Points on a hilly landscape, in no order, each with its height.
From any point a climber steps to the highest of the 2 points nearest to it. It stops when none of these is higher. Distance is the straight distance between rows; heights are no part of it.
K_833 height 460: [128  99 114 151 127  79 119  95 124 142 131 176 144 120 125 112 137 103
 133 159 158 122  86 169 163 158 150 146  86]
K_11 height 374: [151 112 160 146  74  85  92 123 152 126 204 170  98 116 103 168 152 128
 125 110 122 121 141  80  93  98 175 106 139]
K_28 height 324: [134  86 103  91 149 123 152 150  95  84  80 106 143 143 167 102 142  56
 119 137 156 197 131 163 147 130 128 201 150]
K_167 height 470: [144 121 130 133 124 130 135 140 149  77 137 115 133 130 135 154 152  99
 104 135 137 126 154 118 124  86 156 104 115]
K_386 height 456: [138 139 146 115 155 118 134 139 126 131 156 152 122 119 126 164 100 125
 106 110 131  97 109 120 128 133 153 123  83]
K_6 height 143: [159 130 140 143 161 137 131 103 166 135 141 122 118 102  92 142 140 149
 126 119 103 114 142  95 102  87 105 128 122]
K_177 height 447: [ 97 129 133 121 146 148 122 115 141 139 160 152 134 160 133 129 107 145
 129 116 136  92 138 127 161 168 133 157 117]
K_30 height 380: [ 95 129 109 110 180 131 110 176 104 190 141 131 140 105 121 134  51 156
 124 101 127  89  87 157 149 149  87 151 102]
K_897 height 510: [121 152 127 130  85 118 129  98 122 130 151 134 143 120 146 112 161 135
 155 153 111 142 146 100 133 181 183  89 117]
K_699 height 328: [114 189 124 105 161 172 113  99 142 176 138 112 135 133 114 138 136 192
 174 116  69 161 142 117 105 176  96 114 171]
K_773 height 347: [111 130 104  97 137 118 142 183  78 131  82  85 131 143 108  82  79 129
 103 110 165 117 102 131 143 165  99 196 198]
K_98 height 394: [106 147 111 112 168 145  91 168 134 205 170 162 122 102 140 169  56 167
 148 110 113  91  79 139 144 135 105 140  97]
K_960 height 242: [110 161 143 117 149 172  92 172 133 170 120 134 103 107 138 140  69 190
 166 123  85 132 125 122 137 156  65 135 138]
K_421 height 485: [111 147 129 149 107  98 133  86 120 150 152 157 131 108 148 134 144 159
 148 128 108 129 112 109 129 175 178  90  74]
K_267 height 164: [118 134 107 150 160 127 119 103 161 217 170 163 126 106 125 172 107 160
 167 126 121  90  96 111 106 134 139 142  90]
K_925 height 227: [122 151 122  97 168 179 104 125 107 150  96 116 124 111 118 152 108 183
 152 115  92 133 116 143 137 172 126 120 113]
K_885 height 291: [ 91 146  99 177  94 155 116 144 126 157  94  90 101  66 105  88 119 181
 116 137 127 172 152 151 130 122  86 102 167]
K_432 height 30: [117  97 147 107 125 143 160 117 132 112 104 120 122 190 140 115 146 122
 133 117 145 102 152 118 130  89 120 160 129]
K_529 height 477: [135 109 121 163 123  85 123  91 146  76 138 149 126 131 173 145 158  98
  92 153 158 152 139 135 154 128 164 125 111]
K_337 height 349: [164  97 139 126 111 116 166 185 100  75 104  91 128 159 157 132 146  45
 132 125 139 161 144 140 107  65 109 112 117]
K_438 height 550: [141 134 153 155  86  96 139  66 149 119 154 164 122 146 149 124 203 130
 148 154 107 135 125  98 108 153 186  98 111]
K_86 height 173: [108 107 103 108 148 147 140  95 144  91  86  80 150 130 134 103 134 121
 111 152 132 173 148 146 154 143 143 163 167]
K_289 height 546: [149 155 158 109 123 137 147  85 151 150 205 168 118 168 152 186 133 125
 128 124 127  94 129  91 129 145 150 134 116]
K_238 height 501: [135 103 122 115 164 104 137 125 123  99 100 149 142 204 182 133  96  72
  80 112 162  86  85 178 126 158 141 161 111]
K_216 height 419: [114 122 116 132 134 124 152 182  81 109 148 123 141 149 135 116 125  95
 112 126 175 108 133 143 152 108 116 149 122]
K_746 height 343: [158  97 123 130 125 113 167 186  98  77 104 133 138 168 192 132 135   4
 122 129 148 169 124 144  92  83 149 145  91]
K_94 height 471: [138 135 135 146 124  89 119 107 123 110 151 152 126 104 136 154 132 126
 129 145 127 122 106 109 128 142 178  90  73]
K_462 height 207: [144 134 108 152 123 142  87 151 116 108 111 132 119  87  98 128 117 121
 130 134 136 132 130 162 139 172 144 104 120]
K_349 height 57: [126 136 159 117  84 157 139 109 158 121 103  88 126 118  92 112 168 106
 141 138  88 136 121 122 137  72 147  88 128]
K_132 height 154: [130 125 128 102 134 168 128 106 161  77 111  97 111 196 138 179 126 131
 100  97 111  99 144 129 135 130 130 114 143]
K_387 height 313: [130 140 120 120  97 160 125 166  88 110 113  87 122 124 111  88 131 134
 122 148 136 145 157 122 173 144  89 145 177]
K_519 height 183: [114 117 122 119 131 144 140 131 152  88  86  75 130 136 114  94 156 121
 101 138 124 180 151 151 159 110  95 162 182]
K_384 height 457: [111 116 123 115 143 115 129 108 126 144 155 137 144 139 131 116 137 132
 139 130 160 118 135 146 186 188 135 165 145]
K_957 height 221: [121 101 145  91 154 123 144  88 146 144 112 126 143 152 106  95 121 163
 135 116 115 144 141 136 148 136  95 134 131]
K_459 height 433: [132 128 126 116 170  90 120  68 149 173 173 163 145 125 165 159  96 157
 130 129 101  88  68 108 134 172 141 147  76]
K_64 height 330: [108 103 123 147 130 124 133 147 133 142 105 146 109 100 121  74 121 128
 114 104 173 106 121 160 136 103 113 157 113]
K_572 height 339: [110 133 140 117 121 142 151 118 137 129 138  90 139 116 125 132 149 150
 137 117 102 132 165 116 149 128 138 102 117]
K_133 height 340: [153  99 132 140 148  88 156 160 116  92 108 153 143 144 168 122 133  31
 108 129 154 147  92 152 106  97 170 163  74]
K_265 height 19: [137 119 160 129  80 107 124 141 109 112 165 154 131 136 109 129 155 101
 142 151 146 134 160  90 132  90 143  87 141]
K_861 height 508: [162 108 128 134 130 116 156 125 118  84 118 162 109 191 185 163 104  48
  78 119 181  99 117 174 104 124 149 137 110]
K_980 height 15: [148 124 131 133  98 118 117 185  61  74 124 142 145 157 162 143 130  63
 124 139 168 117 156 143 138 122 142  97 145]
K_178 height 195: [128 120 109 165 158 116 127 160 127 159 104 118 124  99  85  79  96 144
 155 153 152 134 122 147 141 113  60 159 137]
K_171 height 272: [102 143 115  97 152 158  88 160  96 177 132 118 126 120 125 127  80 184
 154 121 115 128 108 123 170 191  59 164 161]
K_70 height 152: [103 161 149 132 156 141 142 136 132 141 130 116 101 130 103 109 105 186
  83 110 124 118 134 114 123  99  53 126 132]
K_457 height 518: [167 122 145 121 118 124 142  95 144 106 184 155  96 167 165 203 145 130
 113 125 134  93 137 103 129 117 152 112 123]
K_814 height 434: [101 193 139 113 143 164 142 108 158 149 153 101 124 147 117 144 155 185
 144 107  70 131 149 101 114 127  98  95 168]
K_520 height 527: [116 117 135 129  69 128 108 200  90  91 121 103 129  95 119 100 138 105
 106 123 126 142 153 133 147 118 116  88 147]
K_246 height 34: [118 115 132 127 127 145 157 119 138 113  90 114 139 131 137  91 167 121
 143 154 138 133 161 112 146  80 125 157 127]
K_585 height 167: [115 128  99 110 143 132 132 113 121  84  83  79 138 137 143 118 103 127
  93 133 157 155 129 150 159 174 176 166 150]
K_207 height 144: [102 155 143 103 143 148 134 147 107 128  84  93 116 136 105 105 101 171
  77 104 105 123 128 139 120 119  52 109 144]
K_194 height 404: [177 108 150 135 102  95  98 138 150 129 197 164  98  94 103 171 119 118
 102 104 137  95 104  89 101 130 164 132 113]
K_698 height 212: [124 112 127  99 185 108 133 117 132 120 107 116 150 149 113 108  90 141
 131 118 131 117 128 152 147 138 106 151 124]
K_875 height 7: [131 161  96 164  96 123  97  91 156 184 146 151 125  77 159 148 191 162
 172 141  79 129 120 109  55 161 169  49 130]
K_796 height 177: [126 128 112 159 167 121 132 104 155 200 155 158 120 106 100 130  70 154
 162 150 135 100 117 131 110 118 115 129  98]
K_275 height 127: [110 171  97 148 134 140 136 108 160 204 156 140 132 100 153 157 163 193
 180 108  90 112 139  98  68 141 148 111 112]
K_374 height 530: [141  98 136 134  83 118 151  94 138  60  80 119 110 169 193 153 179  77
 108 155 127 148 112 133 126  97 162 128  99]
K_226 height 184: [105 139 116 146 182 144 106 120 166 187 126 132 118 135 109 150  84 212
 161  99  89 107 127 118 100 123  74 145 132]
K_696 height 386: [121 161 124 151  99 119  88 140 126 201 188 191 129  75 133 135 111 158
 188 131 116 139 135 122  87 137 132  83 128]
K_290 height 327: [ 94 121 121 135 136 150 130 138 131 163  88 125 122  99 116  91  98 167
 101 107 141 129 141 156 136 125 109 126 121]
K_799 height 428: [161 124 129 150 137  95 116 217  81 115 174 150 132 132 123 135 125  62
 107  95 168  85  94 133 111  88 120 116 119]
K_892 height 292: [114 142  96 168 124 142 139 126 136 228 137 132 122  91 123 105 122 190
 174 131 120 144 137 134 112 140  95 104 142]
K_284 height 459: [130 144 123 132  86 154 126 136 115  92 156 137 111 160 131 124 129  99
 105 130 160 135 167 156 162 139 131 122 178]
K_619 height 194: [115 105 135 110 145 159 145 148 141  84  68  91 127 152 124  94 133  92
  94 112 126 141 131 155 131 109  98 148 144]
K_149 height 42: [106 125 132 147 104 162 140 127 125 122 103 117 128 101 106  74 176 147
 138 131 148 144 143 130 139  93 107 143 148]
K_617 height 319: [125 147 142 114 111 164 127 161 114 114 145 116 113 131 139 153 137 157
 132  96  95 126 142 120 139 125 140  93  99]
K_898 height 423: [173 104 137 145 109 104 100 167 118 100 161 161  96  97  92 159 129 105
  94  94 153  89 116 112  81  80 144 129 124]
K_191 height 520: [174  89 143 128  96  90 165  87 140  61  96 123  98 163 213 188 141  75
  82 134 140 114  94 131 103 111 154 121  95]
K_448 height 435: [103 159 131 113 167 145 110 101 145 142 154 143 141 175 127 163 102 174
 147 104 106  77 121 107 138 130 123 156 113]
K_410 height 332: [107 143 119  98 122 149 143 169  88 108  75  59 109 130 104  84 102 148
  89 128 133 148 124 122 147 147  83 165 203]
K_366 height 294: [127 147 121 106 129 156 103 166  78 136 138 117 123 126 109 129 122 155
 136 127 138 122 135 128 186 171  80 157 169]
K_236 height 304: [143 132 138 107 113 153 141 190 101 107 133 108 103 172 139 160 118 118
 109  86 135  97 130 129 132 135 128 111 104]
K_58 height 100: [101 173 110 120 158 168 130  74 195 180 136 126 146 119 147 168 139 195
 147 106  60 118 125 112  64 141 138 109 128]
K_376 height 503: [136 131 132 122 144 140 135  45 154 107 122 107 158 132 162 142 174 126
 118 161  98 117 139 118 126 148 160 104 135]
K_292 height 25: [167 113 162 129  73 113 114 124 134 110 135 145 121 111 125 132 151  91
 133 153 130 117 139  72  96  61 161  94 129]
K_624 height 366: [ 92 144 121  75 135 145 160  96 127 135 128  79 135 158 138 129 144 174
 146 113 104 128 151 110 162 148 134 128 145]
K_170 height 148: [118 161 104 148 138 128 143  92 148 203 156 158 122 100 149 172 111 190
 169 119  96 122 111 110  85 134 165 114  87]
K_981 height 179: [130 170 141 138 142 160 124 157 147 142 175 146 120 122 139 156 116 167
 123 127 103  99 149  84 116 118  98 127 132]
K_247 height 125: [148 119 141 138 158 131 147  94 181 117  97 111 116 153  98 129 132 135
 121 123 118 109 128 112  99  81 134 151 106]
K_618 height 312: [102 157  97 151 123 173 128 155 129 174  94 103 106  86 117 117  87 208
 115 119 123 142 135 150 136 142  88 119 147]
K_51 height 542: [119  85 124 110  96 156 138 103 121  69  76 107 137 152 180 134 170  79
 123 167 142 173 141 148 150 114 145 147 128]
K_633 height 141: [138 169 144 126 130 154 124 131 164 178 192 157 103  84 130 173 126 182
 133  97  94 113 132  75  82 112 121 136 135]
K_130 height 359: [128 115 131 124 114 120 141 138 113  96 128 147 142 110 126  89 135  70
 122 153 165 205 154 159 162 121 129 156 138]
K_77 height 454: [137 119 136 131 159  83 144  39 147 111 101 158 147 123 134 114 146 115
 112 151 134 150 102 124 128 127 149 138  89]
K_603 height 210: [120 194 137 152 132 172 102 160 143 171 145 136 107 102 125 139 102 194
 150 137  84 140 138 110 118 143  76 109 144]
K_430 height 474: [138 108 146 140 123 113 135  67 156 121 100 146 146  90 141  97 166 110
 124 163 120 170 132 134 126 114 156 104 109]
K_700 height 163: [121 102  99  98 152 128 145 107 115  85  94  98 140 184 169 146 108 101
  89 116 162 147 142 166 148 160 150 144 145]
K_473 height 37: [133 158 125 147  73 128  94 104 166 178 175 156 109  74 139 173 180 157
 167 104  76 130 127  77  41 128 167  61 141]
K_706 height 193: [124 135  97 133 134 133 133 128 114 182  94  98 117  87  82  96  90 172
 162 162 131 155 140 130 143 179  94 149 190]
K_449 height 200: [143 121 124 114 152 127 110 168 105 106 109 146 150 122 147 115 106  88
  96 141 160  94 108 166 131 177 126 132 133]
K_269 height 318: [119 170 163 126 103 153 132 133 139 151 200 123 133 116 126 135 175 161
 137 115  82 137 157  97 126 120  95  68 156]
K_90 height 124: [168 117 142 134 123 106 118  73 180 114 150 130  97 111 141 183 143 150
  83 119 104 102 115  90 104 142 165 116  98]
K_877 height 561: [138 100 131 124  69 160 135 151 111  74  99  96 136 127 146 109 176  82
 132 157 139 164 149 132 157  94 119 122 154]
K_208 height 512: [168  85 130 138 115  77 154 102 134  84 121 155 107 184 201 164 125  54
  96 146 171 127  95 139 125 117 143 155  89]
K_538 height 445: [113 120 114 112 175  85 128 105 133 147 154 142 133 146 130 158  78 141
 121 114 120  87  81 136 144 153 160 142  70]
K_399 height 293: [124 122 112 101 146 109 134 148  92 144 119 103 141 110  96  90  83 116
 121 118 166 167 120 161 164 171 127 150 150]
K_76 height 223: [115 141 112 119 129 157 122 103 129 158 120 108 133 127 100  93 119 160
 165 157 114 140 149 117 141 194 129 143 173]
K_164 height 486: [154 122 139 115 100 117 160 109 106  96 156 141 119 181 152 169 118  85
 121 136 156 126 152 147 149 127 139  86 105]
K_16 height 117: [133 131 137 140 120 142 141  89 164 141 110 142 108 156 112 119 140 146
 139 138 109 103 129 111 109 128 170 144 106]
K_595 height 498: [175  98 153 115  99 107 162  94 140 105 152 132  97 175 167 195 121  93
 109 135 156 118 138 115 116 120 138  96 122]
K_598 height 411: [109 146 139 124 142 141 160 168  76 118 129 109 125 154 108 108 112 141
 116 104 147 119 139 137 156 112  94 152 130]
K_567 height 329: [119  88 121  88 156 123 135 139 108 124  93 128 154 152 152  84 105  72
 113 120 173 147 130 165 153 136 104 204 146]
K_259 height 412: [118 141  95 147 115 107 130  94 125 150 130 114 149  79 110 101 152 146
 146 157 143 192 150 139 135 164 166 113 162]
K_690 height 424: [135 122 122 151 134 105 129 203  71  91 149 150 144 144 131 113 140  51
 111 119 174 124 109 153 114  74 123 136 125]
K_694 height 425: [113 148 118 157 106 135  75 167 122 171 190 186 137  88 112 138  97 154
 165 124 140 123 138 119 141 129 117  98 127]
K_732 height 222: [115 125 122  99 164 112 146  45 163 159 130 123 163 160 141 127 141 175
 153 106  71 114 131 115  97 181 140 114 127]
K_458 height 488: [110 152 141 145  97 143 123 185  96 120 113  90 100  96  93 112 128 153
 119 122  94 130 126 110 124  88  84  83 116]
K_518 height 342: [129  93 141 135  99 138 105 175 124 111  88 157 134  87 120  75 138  76
 122 123 141 176 130 151 104  76 118 129 122]
K_117 height 368: [131 101 133 150 110 108 102 121 128 109 133 164 156  97 121  95 148  72
 139 179 162 174 146 141 147 116 135 146 143]
K_661 height 315: [125 125 130 153 107 129 124 137 146 154 130 120 122  76 109 111 129 158
 147 123 108 123 152 109 120 127 140  90 112]
K_361 height 473: [137 118 123 151 136  95 119 125 116  75 141 170 141 138 155 144 139  71
  99 147 174 131 125 157 155 129 154 144 105]
K_970 height 458: [152 137 153 115 138 128 157  52 167 135 155 130 140 146 154 168 178 145
 131 130 100 102 146  89 104 132 139 104 145]
K_334 height 540: [118 110 136 136  71 132 103 197  86  68 117 104 134 119 133  95 153  84
 111 142 145 168 168 132 140  91 109 112 195]
K_431 height 422: [138 125 135 123 153  97 157  98 115 129 159 140 141 162 128 151 139 117
 154 159 149  79 115 106 142 116 148 158  97]
K_994 height 409: [112 184 124 114 133 150 126  73 137 158 147 132 153 114 155 146 172 164
 146 130  69 146 134 119  98 198 163  88 138]
K_913 height 444: [134 129 151 160  92 107 126 207 110  90 137 116 101 133 109 121 135  90
 109 110 151 112 140 102 104  52 112 130 125]
K_604 height 356: [103 132  88 101 162 121 121 181  82 122 112  82 141 159 130 111  72 131
 103 101 150 103 107 145 148 185 138 174 157]
K_182 height 205: [110 121 115 133 183 117 108 153 119 148 110 113 145 133  89 104  79 161
 145 124 136 104 108 143 144 142  55 166 150]
K_523 height 469: [131 101 115 121 149 105 123 107 112 106 137 153 152 152 138 114 137  89
 122 153 171 121 106 165 166 154 151 172 109]
K_789 height 160: [109 109 112  97 140 139 113  90 130  80  97 111 145 203 156 153  94 136
  93 108 136 117 137 147 134 169 144 135 141]
K_946 height 146: [151 109 133 101 137 152 121  90 154  94  99 108 129 141 125 176 133 121
  85 108  85 102 115 131 125 113 146  97 115]
K_424 height 337: [167 100 145 150 122  70 115 137 125  73 107 170 123 113 157 136 142  50
  95 135 152 133  85 130  91  80 174 150  74]
K_230 height 484: [130 113 126 130 134 129 140  88 163  82 129 116 142 146 174 145 155 116
  99 137 132 134 164 130 160 139 152 122 128]
K_50 height 511: [113 131 137 151  90 124 105 212  70 124 122 106 112  97 103  93 121 140
 131 111 136 138 126 123 143 124  90 111 138]
K_189 height 305: [132 133 108  95 131 126 148 182  74 101  87  80 131 119 107  95 110  93
  96 112 168 186 121 157 145 160 144 165 169]
K_352 height 203: [137 127 128 151 122 143  89 179 102 111 111 146 126  99 102 105 117 101
 120 133 161 119 119 169 138 148 115 136 148]
K_478 height 453: [129 170 131 122 130 120 126  77 157 154 160 164 125 128 167 166 167 167
 141 117  65 127 114 112 104 190 169  99  95]
K_965 height 16: [144 116 149 135  92 101  86 159  78  86 161 152 143 127 115 146 145  91
 138 141 161 113 151 120 139 100 137  90 136]
K_614 height 129: [110 142 146 107 134 161 121 136 160 161  90  83 111 116 106 121 118 176
 119 115  75 117 132 122 127 129  84  88 137]
K_278 height 338: [137 104 122 136 154  98 153 161 105 112 105 141 150 155 127 113 114  57
 131 130 168 107  90 155 112 105 151 171  75]
K_551 height 472: [138 129 146 110 101 158 144 122 116 107 140 127 118 171 132 133 143  93
 138 144 136 134 166 132 156 147 124 103 146]
K_713 height 348: [137 101 140 130  94 142 126 157 128  83  92 143 140 117 141  82 143  48
 115 143 129 204 142 158 121  86 142 149 109]
K_217 height 325: [154 111 139 155 123  76 109 104 137 137 175 186 129 114 110 150 122  90
 138 160 154  83  80 112 125 103 164 143  89]
K_767 height 443: [131 140 133 151 131 119 101 158 127 154 182 176 128  93 113 141  94 141
 129 120 141  95 121 132 137 124 142 119 108]
K_417 height 38: [150 133 148 130  72 146 124 109 147 129 146 109 122 106 108 135 167 112
 121 132  95 124 127  91 101  60 166  79 134]
K_601 height 385: [117 116 115 168 125  97 123  90 131 140 153 160 154  80 111  97 144 123
 151 173 159 171 147 144 150 161 152 130 145]
K_46 height 110: [124 142 136 123 117 168 125  72 163 143  96 120 111 120 125 141 135 159
 132 129  84 112 115 114 102 132 165 112 100]
K_652 height 514: [103 116 121 150  64 114  98 107 124  81 123 142 141 123 128 110 176  99
 150 167 136 169 153 113 140 105 195 105 135]
K_781 height 499: [161 150 150 100 155 127 148  69 157 159 168 162 135 134 125 156 127 151
 135 122 107 107 135 103 117 145 138 125 113]
K_820 height 536: [126 105 129 138  60 139 121 136 123  86 123 107 148 132 140 120 172  80
 149 185 129 190 174 120 153  98 153 112 174]
K_378 height 334: [143 130 119 165 124 128 113 120 150 193 144 153 137  78 117 110 125 155
 167 150 120 140 148 114  99 128 120  76 127]
K_638 height 259: [ 99 128  85 136 159 132 143  97 152 237 126 123 133 122 131 113 108 201
 184 108 108 128 137 130  95 151 116 126 130]
K_971 height 363: [102 150  96 119 148 145 108 165 108 118 120 117 134 145 123 142  62 135
 116 115 133 104 119 150 140 190 154 157 138]
K_203 height 462: [112 141 146 158 100 125 132 174 121  97 108  97 116  86  99 100 158 135
 100 130 120 162 127 116 125  59  75  93 132]
K_849 height 579: [119 167 140 110 135 177 125 109 143 153 151 115 107 111 110 169 155 196
 141  85  66 130 117 110 105 108  86 104 140]
K_847 height 186: [141 109 117 165 160 105 118 133 149 179 129 144 133 109  97 104  96 125
 160 161 147  96 109 142 124 119  97 126 108]
K_737 height 365: [124  91 111 100 145 137 165 141 107  75  86  62 139 208 156 154 111  96
 156 129 165 137 157 138 154 124  90 145 157]
K_950 height 213: [122 186 134 161 100 145 106 139 121 159 174 147 124  81  92 125 169 174
 168 116  97 154 143 100  99 111 102  69 158]
K_115 height 461: [145 110 135 152 103 103 121  73 163 124 128 164 129  75 114 129 180 122
 134 142 116 144 125 124  96  95 157  86 115]
K_537 height 502: [137 127 134 153  83 104 103  85 154 143 158 166 119 108 107 128 195 129
 151 122 101 138 128 117 100 131 172  78 118]
K_150 height 135: [174 114 159 106 112 143 132  95 163 104 136 127  89 120 125 171 151 120
  74 102  98 101 113 108 114 104 152 109 116]
K_600 height 252: [ 92 169 106 168 132 135 149 127 106 203 142 103 126  95  95  90 127 194
 178 150 118 150 145 114 126 133  80 123 150]
K_797 height 491: [119 118 125  84 169 128 130 161 102 138 139 133 139 195 124 133  77 103
 115  93 142  65  91 151 139 133 104 152 123]
K_154 height 55: [114 117 146 158  76 153 115 136 158 122 110 130 116  96  96  79 175 129
 161 146 115 164 150 126 115  77 102 117 152]
K_212 height 375: [168 112 151 121 109 108 117 130 159 165 186 162 100 105 112 161 118 144
 100 104 128  77 111  85  96 104 129 168 112]
K_705 height 214: [137 132 118 133 141 147  96 128 108 141 117 142 123  93 102 154 116 157
 156 119 116 126 121 162 134 171 143 110 102]
K_918 height 455: [129 118 136 151 104 130 148 181 145  87 128  99 115 117 124 118 157  99
  98 108 133 143 139 122 114  54 116 122 115]
K_829 height 239: [108 120 115 125 170 121 136  72 165 176 119 126 146 125 116 107 128 172
 158 102 108 129 139 123 114 155 129 123 128]
K_234 height 335: [120  87 131 157 106 111 121 186 126 133 111 165 130  99 131  84 128  86
 120 111 159 139 131 148 118  82 131 166 105]
K_570 height 83: [143 162 146 131 108 148 120 106 175 165 184 133 109  90 118 165 164 163
 144 102  72 134 135  81  72 122 153  86 133]
K_264 height 202: [125 151 115 101 144 113 124  69 131 154 120 135 141 146 125 106 118 158
 157 161 108 129 128 122 140 217 155 153 141]
K_865 height 162: [134 123 133 114 135 132 134 139 108 129  60  82 125  99  80  73 121 142
 144 155 122 181 142 137 132 123 112 134 146]
K_985 height 432: [160 130 146 127 136  81 146  62 128 101 133 147 115 184 168 167 137 129
 135 156 134  84  98  80 134 135 156 139  88]
K_816 height 333: [129 124 115 135 159 121 146 171 105 107  88 122 157 122 107  90 109  72
 129 143 156 155 110 160 121  99 147 160 107]
K_712 height 336: [121 110 119 103 159 118 147 197  92 138 111 118 158 151 133  70  96  48
 108 140 172 127 100 172 147 136  93 181 154]
K_879 height 497: [120  95 127 102 172 119 132 133 116 120  98 146 149 197 117 112  65 104
 107  94 144  71  89 162 119 134 142 163 111]
K_905 height 377: [123 116 109  83 129 137 155 135 100  93 100  66 123 195 135 132 100 136
 113 119 155 153 157 139 164 147  99 145 204]
K_354 height 314: [133 100 116  94 114 129 149 166  84  86  92  89 127 138 145 116 141  68
 104 122 167 195 132 163 159 141 137 163 185]
K_398 height 80: [121 146 137 158 102 159 135 107 182 142 111 100 119  95  96 108 189 144
 144 140  93 137 135 127 106  86 114  92 145]
K_331 height 260: [121 164 104 115 152 163 105 120 136 180 127 114 135 120 113 135  98 189
 181 142  84 146 133 133 119 195 134 144 147]
K_532 height 504: [129 117 138 143  63 120 103 106 102  84 109 150 129 115 134 127 183  90
 115 145 128 158 117 121 129 103 190  86 110]
K_395 height 357: [151  99 130 128 136 129 165 176 108  76 104  87 110 197 146 135 132  82
 147 115 150 126 138 136 132 102  85 126 131]
K_984 height 446: [123 119 121 114 170  88 136  45 133 104  98 145 156 170 144 120 123 149
 123 145 128 120 106 125 132 143 163 151 106]
K_135 height 165: [133 138 159 125 155 136 139 133 147 147 172 127 106 137 117 130 112 160
 115 113 119  92 143  94 128 108  80 143 122]
K_995 height 439: [134 138 121 109 166  90 134  49 118  96 132 137 147 175 167 172 112 158
 111 148 114  87  96 106 133 143 147 131  93]
K_992 height 449: [127 120 110 128 124 114 123  90 138 109  95 107 148  79 129 117 173 128
 132 139 120 176 131 150 145 136 160 114 128]
K_546 height 436: [146 139 136 147 119 110 113 192  93 110 165 145 112 107 105 144 127 106
 109 105 152  93 113 107 116  64  93 120 113]
K_815 height 108: [123 123 146 141 117 159 136 133 169 143  97  84 102 109  99 105 169 167
 117 129  80 126 131 106 123  93  73 108 132]
K_161 height 182: [131 129 116 144 128 135 119 156 110 159  91 109 118  82  77  91  90 138
 157 163 130 153 129 124 135 142  85 126 147]
K_55 height 198: [ 89 123 109 125 173 125 103 139 135 158 101 114 137 153  94 108  54 190
 141  98 113  92 114 137 114 124  73 158 132]
K_220 height 331: [171  78 148 141 112  54 129 130 140 106 147 177 129 116 121 142 149  75
 118 145 166 109  89 117 108  71 155 161  88]
K_542 height 341: [108 118 130 112 145 119 142 195  97 135 106  96 138 155 114  75  88 105
 111 141 167 106 103 145 160 139  56 184 159]
K_869 height 414: [112 167 139  96 169 136 106 129 133 173 192 162 141 130 139 176  74 147
 154 123 111  96  90 125 149 145 122 145 107]
K_209 height 393: [ 98 145 126  87 148 138 162 128 101 115 107  73 129 183 110 121 107 147
 127 104 125 151 154 131 167 135 102 148 164]
K_175 height 370: [ 94 136  99 114 146 138 109 166 103 163 135 125 139  98 132 129  56 160
 119 110 147 120 107 160 153 189 134 150 105]
K_795 height 197: [147 104 124 128 145 136 127 164 133  92  79 120 129 151 138 116 120  82
  90 106 149 105 137 170 129 139 130 137 120]

For each start below, name the point where the climber stops.
K_417 => K_981
K_246 => K_981
K_797 => K_877
K_64 => K_430
K_946 => K_849
K_875 => K_182
K_971 => K_376
K_795 => K_849

Call two points neighbours if one is among the 2 nearest of the other. Go from one point of each pair to the other, from neighbour to neighbour, staying as high as possible. Name the lowest point that can't be avoided.
K_430 and K_438 => K_115
K_877 and K_376 => K_918
K_289 and K_376 => K_970
